Each row is a point on a landscape with many valleys, with its height.
From any point a ball takes the steepest step (drop divided by distance) to one of its 4 nearest points. It stops when none of these is lower. Distance is the straight distance between rows; heights are no part of it.
<719>: [174  29 165 152 125 106  47 121 183  96  55 210 179 151 169  94 162 120
 139 139 120 161 138 144  96 138 145 117 133 125 177 131]  h=47.1
<497>: [129 160 118 114 120  98 154 138 118 145 157 106 143 136 122 121 129 117
 106 104 110 139 120 130 120 102 110 133 100 119 116 118]  h=31.8
<229>: [109 166 123 126 145 150 123  71  98 125 119  76 115 138 111 121 118 173
 112 107 187  97  99  81 158  93  92 145 125 142  86 139]  h=20.6
<597>: [166  81 128 133 112 125 115 187 174 142 102 222 122 106 141 152 107 104
 207 213 109 149 170 164 110 187 152  88 147 144 191 111]  h=11.8
<577>: [116 135 130 145 111 123 160 186 112 162 174 123  90 112 120 135 124  78
 147 182  59 134 180 172 124 146 132 105 163 118 151 128]  h=24.5
<993>: [ 64 172  94  90 133 193 107  76 147  92 144 122  75 111  58 165 136 158
  74 129 168 125 166  92 124  69 146 156 172 151  51 126]  h=23.1
<816>: [167  69 132 135 113 125 105 178 171 143  92 234 115 111 139 155 105  99
 218 221 117 144 178 154 115 189 147  81 143 152 188 107]  h=15.9
<821>: [150 119 130 151 139 118 125 109 112 138 124  92 161 148 161 111 140 137
 117  63 131 109  74 126 128 158 142 133  84 120 125 156]  h=11.7
<802>: [116 171 123 124 138 129 129  86  98 139 132  81 130 141 117 119 121 159
 105  95 163 106  99  94 147  91  97 138 105 133  94 134]  h=27.1
<990>: [ 78 176  98 100 138 174 102  71 129 110 134 102  91 119  80 138 127 164
  92 126 188 117 136  82 135  61 106 158 151 151  62 132]  h=20.0
<831>: [155  80 132 159 130 128 107 108 119 124 113 108 167 143 175 105 154 128
 129  62 123 115  77 137 113 183 159 137  90 118 141 169]  h=16.2
<740>: [166  51 149 148 128 112  71 138 182 104  74 198 184 137 174  96 157 113
 137 118 117 160 124 146  89 150 160 128 123 120 165 138]  h=19.2
<631>: [132 130 124 145 113 124 154 197 129 159 160 143  97 101 134 134 114  84
 160 189  72 143 176 182 113 166 141  96 163 126 170 127]  h=22.7
<296>: [ 79 178 111  91 123 156 122  82 130 116 146 115  91 123  67 145 137 146
  87 128 150 118 163  97 135  62 107 150 142 135  70 113]  h=12.7
<837>: [120 147 139 137 150 150 134  70  80 124 108  66 124 142 127 126 115 183
 120  93 186  82  79  86 179 125 101 138 116 135 102 144]  h=19.4
<24>: [152  96 127 165 122 143 120 193 146 180 121 190  79  92 143 137  99 102
 195 216 115 139 194 188 113 201 148  72 159 158 183 136]  h=27.7
<731>: [162 102 125 122 119 106 130 194 177 121 121 190 156 113 156 131 125  99
 160 157  97 163 136 162  97 156 153 114 137 121 174 114]  h=10.7
<777>: [143 113 125 157 118 135 139 202 139 166 142 164  93  96 143 135 106  91
 177 202  88 141 182 190 115 186 148  84 170 142 179 132]  h=22.0
<234>: [137 133 138 147 144 128 139  83  88 139 122  72 142 151 144 121 125 161
 121  74 155  88  72 104 158 144 121 131  89 124 114 149]  h=12.5
<592>: [107 170 121 106 119 107 147 119 113 139 157 101 123 134  98 127 128 124
  98 115 119 128 139 118 128  83  99 136 110 124 103 112]  h=22.3
<458>: [141 114 139 152 141 128 135  85  86 134 122  71 149 147 149 123 130 157
 122  64 149  86  72 114 155 166 133 132  89 121 122 156]  h=12.9
<710>: [112 114 154 147 155 161 151  66  60  98 105  67 113 140 121 148 112 194
 126  92 201  67  73 100 201 160 115 137 131 126 121 135]  h=26.4
<169>: [119 166 119 109 122 103 150 125 114 144 156 105 128 139 112 123 129 125
 100 110 117 131 126 125 126  91 103 134 105 121 108 115]  h=27.3
<280>: [ 69 178  93  96 137 183  97  71 136 103 136 105  86 115  77 144 128 164
  88 124 189 124 140  83 132  66 119 163 162 153  58 135]  h=21.1
<375>: [ 86 176 118  95 122 136 131  91 121 121 151 106 102 129  75 134 135 139
  88 124 140 117 154  97 134  65  99 146 132 133  80 112]  h=11.1
<25>: [164  91 130 136 129 104 106 163 172 116 105 173 178 127 174 104 144 108
 135 107 111 162 111 150  87 152 162 127 111 118 157 138]  h=16.4
<724>: [ 96 174 120 100 117 122 144 111 114 131 159 105 108 133  80 133 133 125
  93 124 121 123 154 112 132  74  99 139 122 121  89 106]  h=13.1
<284>: [161  86 131 155 132 120 101 127 141 125 110 129 174 138 178 100 153 120
 127  73 116 132  86 143 104 167 162 138  95 117 143 157]  h=17.2
<820>: [124 142 122 125 109 109 163 187 125 149 170 128 112 114 123 132 120  87
 138 162  69 147 161 168 118 140 132 114 149 116 152 116]  h=20.9
<399>: [129 158 129 133 141 123 135  90  98 141 126  78 139 146 132 117 122 158
 110  86 157 101  87 103 149 114 106 132  93 129 105 138]  h=13.5
<863>: [115 165 118 109 116 104 156 137 118 142 166 107 126 132 106 129 130 113
 101 116 103 139 137 133 123  92 104 133 112 119 116 111]  h=23.4
<970>: [ 79 172  97 112 146 185  98  66 121 105 120  92  92 117 100 132 115 177
 105 124 207 115 115  67 146  73 107 164 164 157  65 146]  h=22.9
<852>: [154 111 118 129 112 120 142 202 162 137 129 185 130 102 147 140 115  91
 176 181  92 157 154 175 105 172 151 100 152 130 183 113]  h=12.0
<780>: [106 158 126 114 111 109 167 153 117 144 174 111 109 127  99 139 133  96
 113 147  72 134 164 144 123 105 114 127 133 112 124 110]  h=22.1
<39>: [153 118 118 120 115  98 145 191 160 125 137 162 154 117 153 128 124  95
 140 138  94 167 126 162 100 145 148 119 129 119 165 116]  h=7.3
<8>: [166  74 136 153 128 118  86 138 164 112  91 159 178 134 183  93 160 113
 130  93 117 150 102 146  88 161 163 131 111 122 150 153]  h=19.0
<783>: [176  37 164 127 124 101  73 152 190 102  65 237 174 142 157 125 139 111
 165 173 118 166 157 134 103 138 146 113 137 126 180 106]  h=15.2
<155>: [ 89 167 125 103 114 127 153 116 113 133 168 110  94 129  76 143 140 113
  96 140  94 123 173 119 137  81 107 135 134 116  96 103]  h=8.3
<344>: [106 131 149 143 156 171 146  67  66  97 103  65 105 135 122 140 109 195
 128 106 210  79  75  85 199 140 106 142 144 133 112 137]  h=18.1
<788>: [105 166 124 107 112 107 157 134 112 139 168 109 115 132  95 136 131 108
 101 132  94 135 153 133 125  92 105 131 123 114 111 107]  h=23.0
<256>: [142 129 116 121 112 103 154 196 149 135 150 153 143 113 142 133 121  94
 142 148  83 161 137 168 103 146 144 116 133 117 165 116]  h=14.5
<91>: [156 112 128 148 136 108 120 128 130 135 122 114 171 139 171 105 143 124
 118  70 119 128  81 136 107 154 153 131  88 119 133 154]  h=16.1
<381>: [120 141 124 133 111 114 164 182 118 151 177 124 103 116 118 137 123  81
 142 171  63 142 171 170 119 138 131 109 153 117 150 122]  h=21.9
<3>: [156 116 125 138 132 103 125 149 141 133 128 130 172 137 167 106 141 117
 120  86 116 147  91 143 101 145 149 133  94 118 137 144]  h=41.3
<415>: [ 91 120 153 141 166 187 147  72  65  72  99  72  89 122 119 145 100 204
 130 117 229  89  74  80 208 141 112 154 174 135 111 134]  h=10.6
<826>: [ 97 177 116 104 128 126 134  94 112 131 148  97 114 136  91 126 129 140
  94 111 143 120 137 103 137  70  92 144 119 130  87 115]  h=24.7
<282>: [145 131 125 140 136 106 133 126 119 142 133  99 161 144 154 108 134 133
 112  74 126 121  85 128 120 135 132 131  83 121 123 146]  h=13.3
<461>: [104 146 132 134 115 122 162 166 104 154 179 113  86 118 107 138 130  81
 131 172  55 128 182 155 128 125 126 113 155 112 134 120]  h=22.8
<385>: [168  75 136 121 118 111 112 183 188 120  95 222 153 115 151 144 120 100
 184 186 109 161 153 154 102 164 157 108 140 128 183 104]  h=16.0
<416>: [144 137 129 142 138 114 133 107 105 147 129  85 154 145 148 114 132 143
 112  72 138 111  82 117 133 136 127 130  84 122 116 146]  h=12.1
<189>: [173  62 138 126 113 115 105 176 180 131  88 238 135 119 145 156 108 100
 210 217 114 151 171 145 113 174 149  95 142 142 190 102]  h=17.3
<903>: [165  54 143 161 128 126  71 119 163 104  81 163 180 139 182  86 168 117
 134  92 117 144 103 148  92 171 161 133 117 119 157 159]  h=19.3
<661>: [154 101 120 145 114 132 128 197 159 152 123 193 106  98 142 144 105  94
 196 205 101 148 174 179 111 190 150  84 160 144 189 123]  h=16.6
<981>: [172  43 154 142 127 104  68 144 187 100  67 214 180 139 172 102 153 113
 143 139 118 167 136 143  95 142 155 123 129 122 173 125]  h=5.9
<557>: [101 142 141 136 159 179 133  68  77 101 100  65 104 130 123 134 108 196
 129 113 214  84  79  73 192 124 104 152 155 141  98 141]  h=15.1
<295>: [ 67 173 102  88 129 181 115  79 140  99 147 120  80 114  59 158 139 150
  80 130 154 123 170  97 129  65 129 154 162 144  61 118]  h=17.4
<226>: [119 129 147 145 153 155 145  67  70 112 105  66 122 144 126 139 115 187
 124  89 190  73  74  96 188 147 111 136 119 128 113 141]  h=20.8
<810>: [141 142 118 122 127  94 145 148 126 143 146 115 155 135 144 112 130 117
 110  93 111 143 103 138 112 121 127 131  95 120 127 129]  h=39.3
<449>: [131 155 119 121 130 101 146 127 115 146 148 100 145 143 131 114 125 129
 103  93 124 128 104 123 121 106 115 133  92 123 113 126]  h=35.1
<603>: [113 171 120 113 128 112 140 108 112 141 146  94 132 141 113 120 126 139
  99 101 134 123 118 112 134  88  97 136 102 127 101 119]  h=35.6
<150>: [124 135 141 146 148 143 141  71  77 123 112  64 129 145 133 132 117 179
 122  84 177  77  75  95 180 144 111 136 109 129 111 144]  h=16.3
<245>: [ 90 138 137 135 160 192 128  69  81  88  99  67  91 120 119 134 100 194
 134 125 224  96  76  67 191 118 105 159 173 147  94 146]  h=15.3
<571>: [106 176 118 117 135 136 125  80 105 132 130  85 118 137 106 120 122 160
 100 107 170 109 112  92 147  80  91 144 116 140  86 129]  h=34.6
<811>: [145  94 138 154 136 128 125  86  96 130 119  79 155 148 160 124 141 147
 126  58 137  86  69 124 142 185 146 135  90 116 132 160]  h=13.4
<985>: [ 80 171 120  95 119 144 140  94 123 120 161 111  90 126  65 146 142 130
  87 134 122 120 172 106 134  67 110 143 139 126  76 108]  h=12.8
<173>: [169  84 133 123 125 105 112 182 185 112 102 204 169 120 164 126 134 102
 155 147 107 167 129 155  95 153 160 121 129 121 172 117]  h=9.5
<865>: [114 152 123 120 110 107 166 170 117 146 178 117 111 124 112 133 127  91
 124 150  71 143 160 159 121 120 123 121 138 113 141 113]  h=21.8
<579>: [113 155 133 137 151 151 132  70  84 123 110  68 118 142 124 124 113 183
 118 103 190  86  84  80 175 111  98 139 121 140  98 143]  h=21.2
<323>: [128 162 125 126 136 115 136  98 103 145 133  86 139 144 125 114 123 150
 104  88 146 110  95 105 139 102 104 133  92 131 103 137]  h=16.5
<366>: [137 140 132 141 143 120 137  97  97 144 127  80 148 148 145 117 125 152
 113  75 148 102  78 109 142 131 117 131  89 124 113 145]  h=12.3
<583>: [ 87 178 109 105 137 160 111  71 118 118 131  97 101 125  92 129 122 162
  96 118 181 113 124  82 143  67  95 153 136 146  73 129]  h=18.2
<56>: [138 132 117 127 108 111 160 196 141 142 156 148 124 109 137 135 117  90
 150 162  75 155 152 172 109 153 142 110 146 117 163 115]  h=18.5
<125>: [ 93 172 113 115 146 168 108  68 110 115 119  84 103 125 103 125 119 173
 108 119 198 105 108  73 154  76  94 155 143 152  77 138]  h=15.0
<585>: [150 132 117 122 122  95 141 166 141 138 137 132 163 129 152 116 132 108
 119 104 105 155 107 151 102 133 141 129 102 116 140 128]  h=66.9
<354>: [173  55 150 120 116 104  93 171 190 114  79 237 158 127 149 143 123 103
 185 192 113 162 159 143 108 154 154 103 137 131 183  99]  h=13.6
<343>: [163  97 130 140 130 106 109 155 162 122 113 156 178 130 175 104 143 112
 127  94 112 153 103 151  90 149 161 132 105 115 150 141]  h=21.3
<294>: [ 77 169 124  96 120 153 141  95 124 117 158 119  82 124  59 155 144 127
  87 140 109 116 184 106 135  73 118 141 144 125  75 104]  h=11.5
<120>: [135 118 144 149 145 138 142  74  79 128 117  68 139 148 142 131 124 167
 123  72 163  78  71 107 170 162 123 131  96 124 119 149]  h=13.2
<11>: [171  61 146 136 128 105  82 158 187 103  81 207 181 130 171 109 147 109
 146 134 114 166 128 148  90 146 158 125 124 121 169 125]  h=14.9
<275>: [ 91 161 118 122 151 177 111  66 101 110 109  77  99 125 111 124 113 185
 115 121 212  98  94  65 168  93  99 158 153 153  80 145]  h=11.4
<663>: [167  61 143 152 127 116  75 135 175 104  78 180 181 137 180  91 162 111
 134 107 117 156 112 150  86 154 159 129 117 119 162 147]  h=19.5
<881>: [ 98 152 134 122 110 120 166 152 105 146 181 110  88 122  93 142 136  88
 121 160  62 127 182 142 133 111 119 122 149 111 120 115]  h=22.6
<992>: [173  58 150 124 125 104  91 169 192 104  78 224 171 128 158 125 134 105
 164 164 115 166 143 144 100 144 157 116 133 125 179 112]  h=8.0
<491>: [110 148 130 128 110 116 167 169 109 152 176 117  97 119 109 137 129  83
 130 163  59 133 173 159 124 128 126 116 151 114 138 115]  h=22.2
<995>: [164  82 130 151 116 137 107 181 161 163  99 221  94 104 136 150 100 101
 216 224 122 137 190 171 115 202 145  72 145 163 185 124]  h=18.9
<348>: [116 159 119 109 114 102 164 154 117 143 170 113 122 130 109 131 126 100
 108 133  87 142 147 142 121 103 112 130 123 115 124 112]  h=22.4
<544>: [ 96 155 132 116 112 124 165 142 106 142 177 113  93 125  87 144 137  94
 112 158  66 125 182 137 133 104 117 127 142 111 114 109]  h=22.5
<157>: [ 74 170 117  93 123 166 127  85 131 109 153 121  80 118  56 160 143 137
  83 138 127 116 183  99 136  66 126 146 152 131  67 109]  h=15.4
<539>: [141 120 123 144 112 125 146 201 139 157 146 163 106 100 143 134 111  89
 175 193  82 150 169 182 113 177 146  92 163 130 179 126]  h=16.7
<371>: [165 103 124 126 125 102 125 181 172 121 118 174 169 124 164 116 133 104
 139 123 104 166 118 157  94 147 158 124 117 121 160 127]  h=9.4

Call two points neighbours if one is among the 4 nearest of the other. Go from one point of each pair to the other, from neighbour to neighbour, staying as low as possible. Name the highest point that can't be avoided.
<821>, <39> => <8>
<992>, <597> => <661>
<981>, <275> => <229>
<992>, <39> => <173>
<375>, <155> => <296>

For each start below, name the point where the ball stops.
<837> => <821>
<449> => <155>
<348> => <39>
<603> => <821>
<226> => <821>
<461> => <39>
<881> => <39>
<788> => <39>
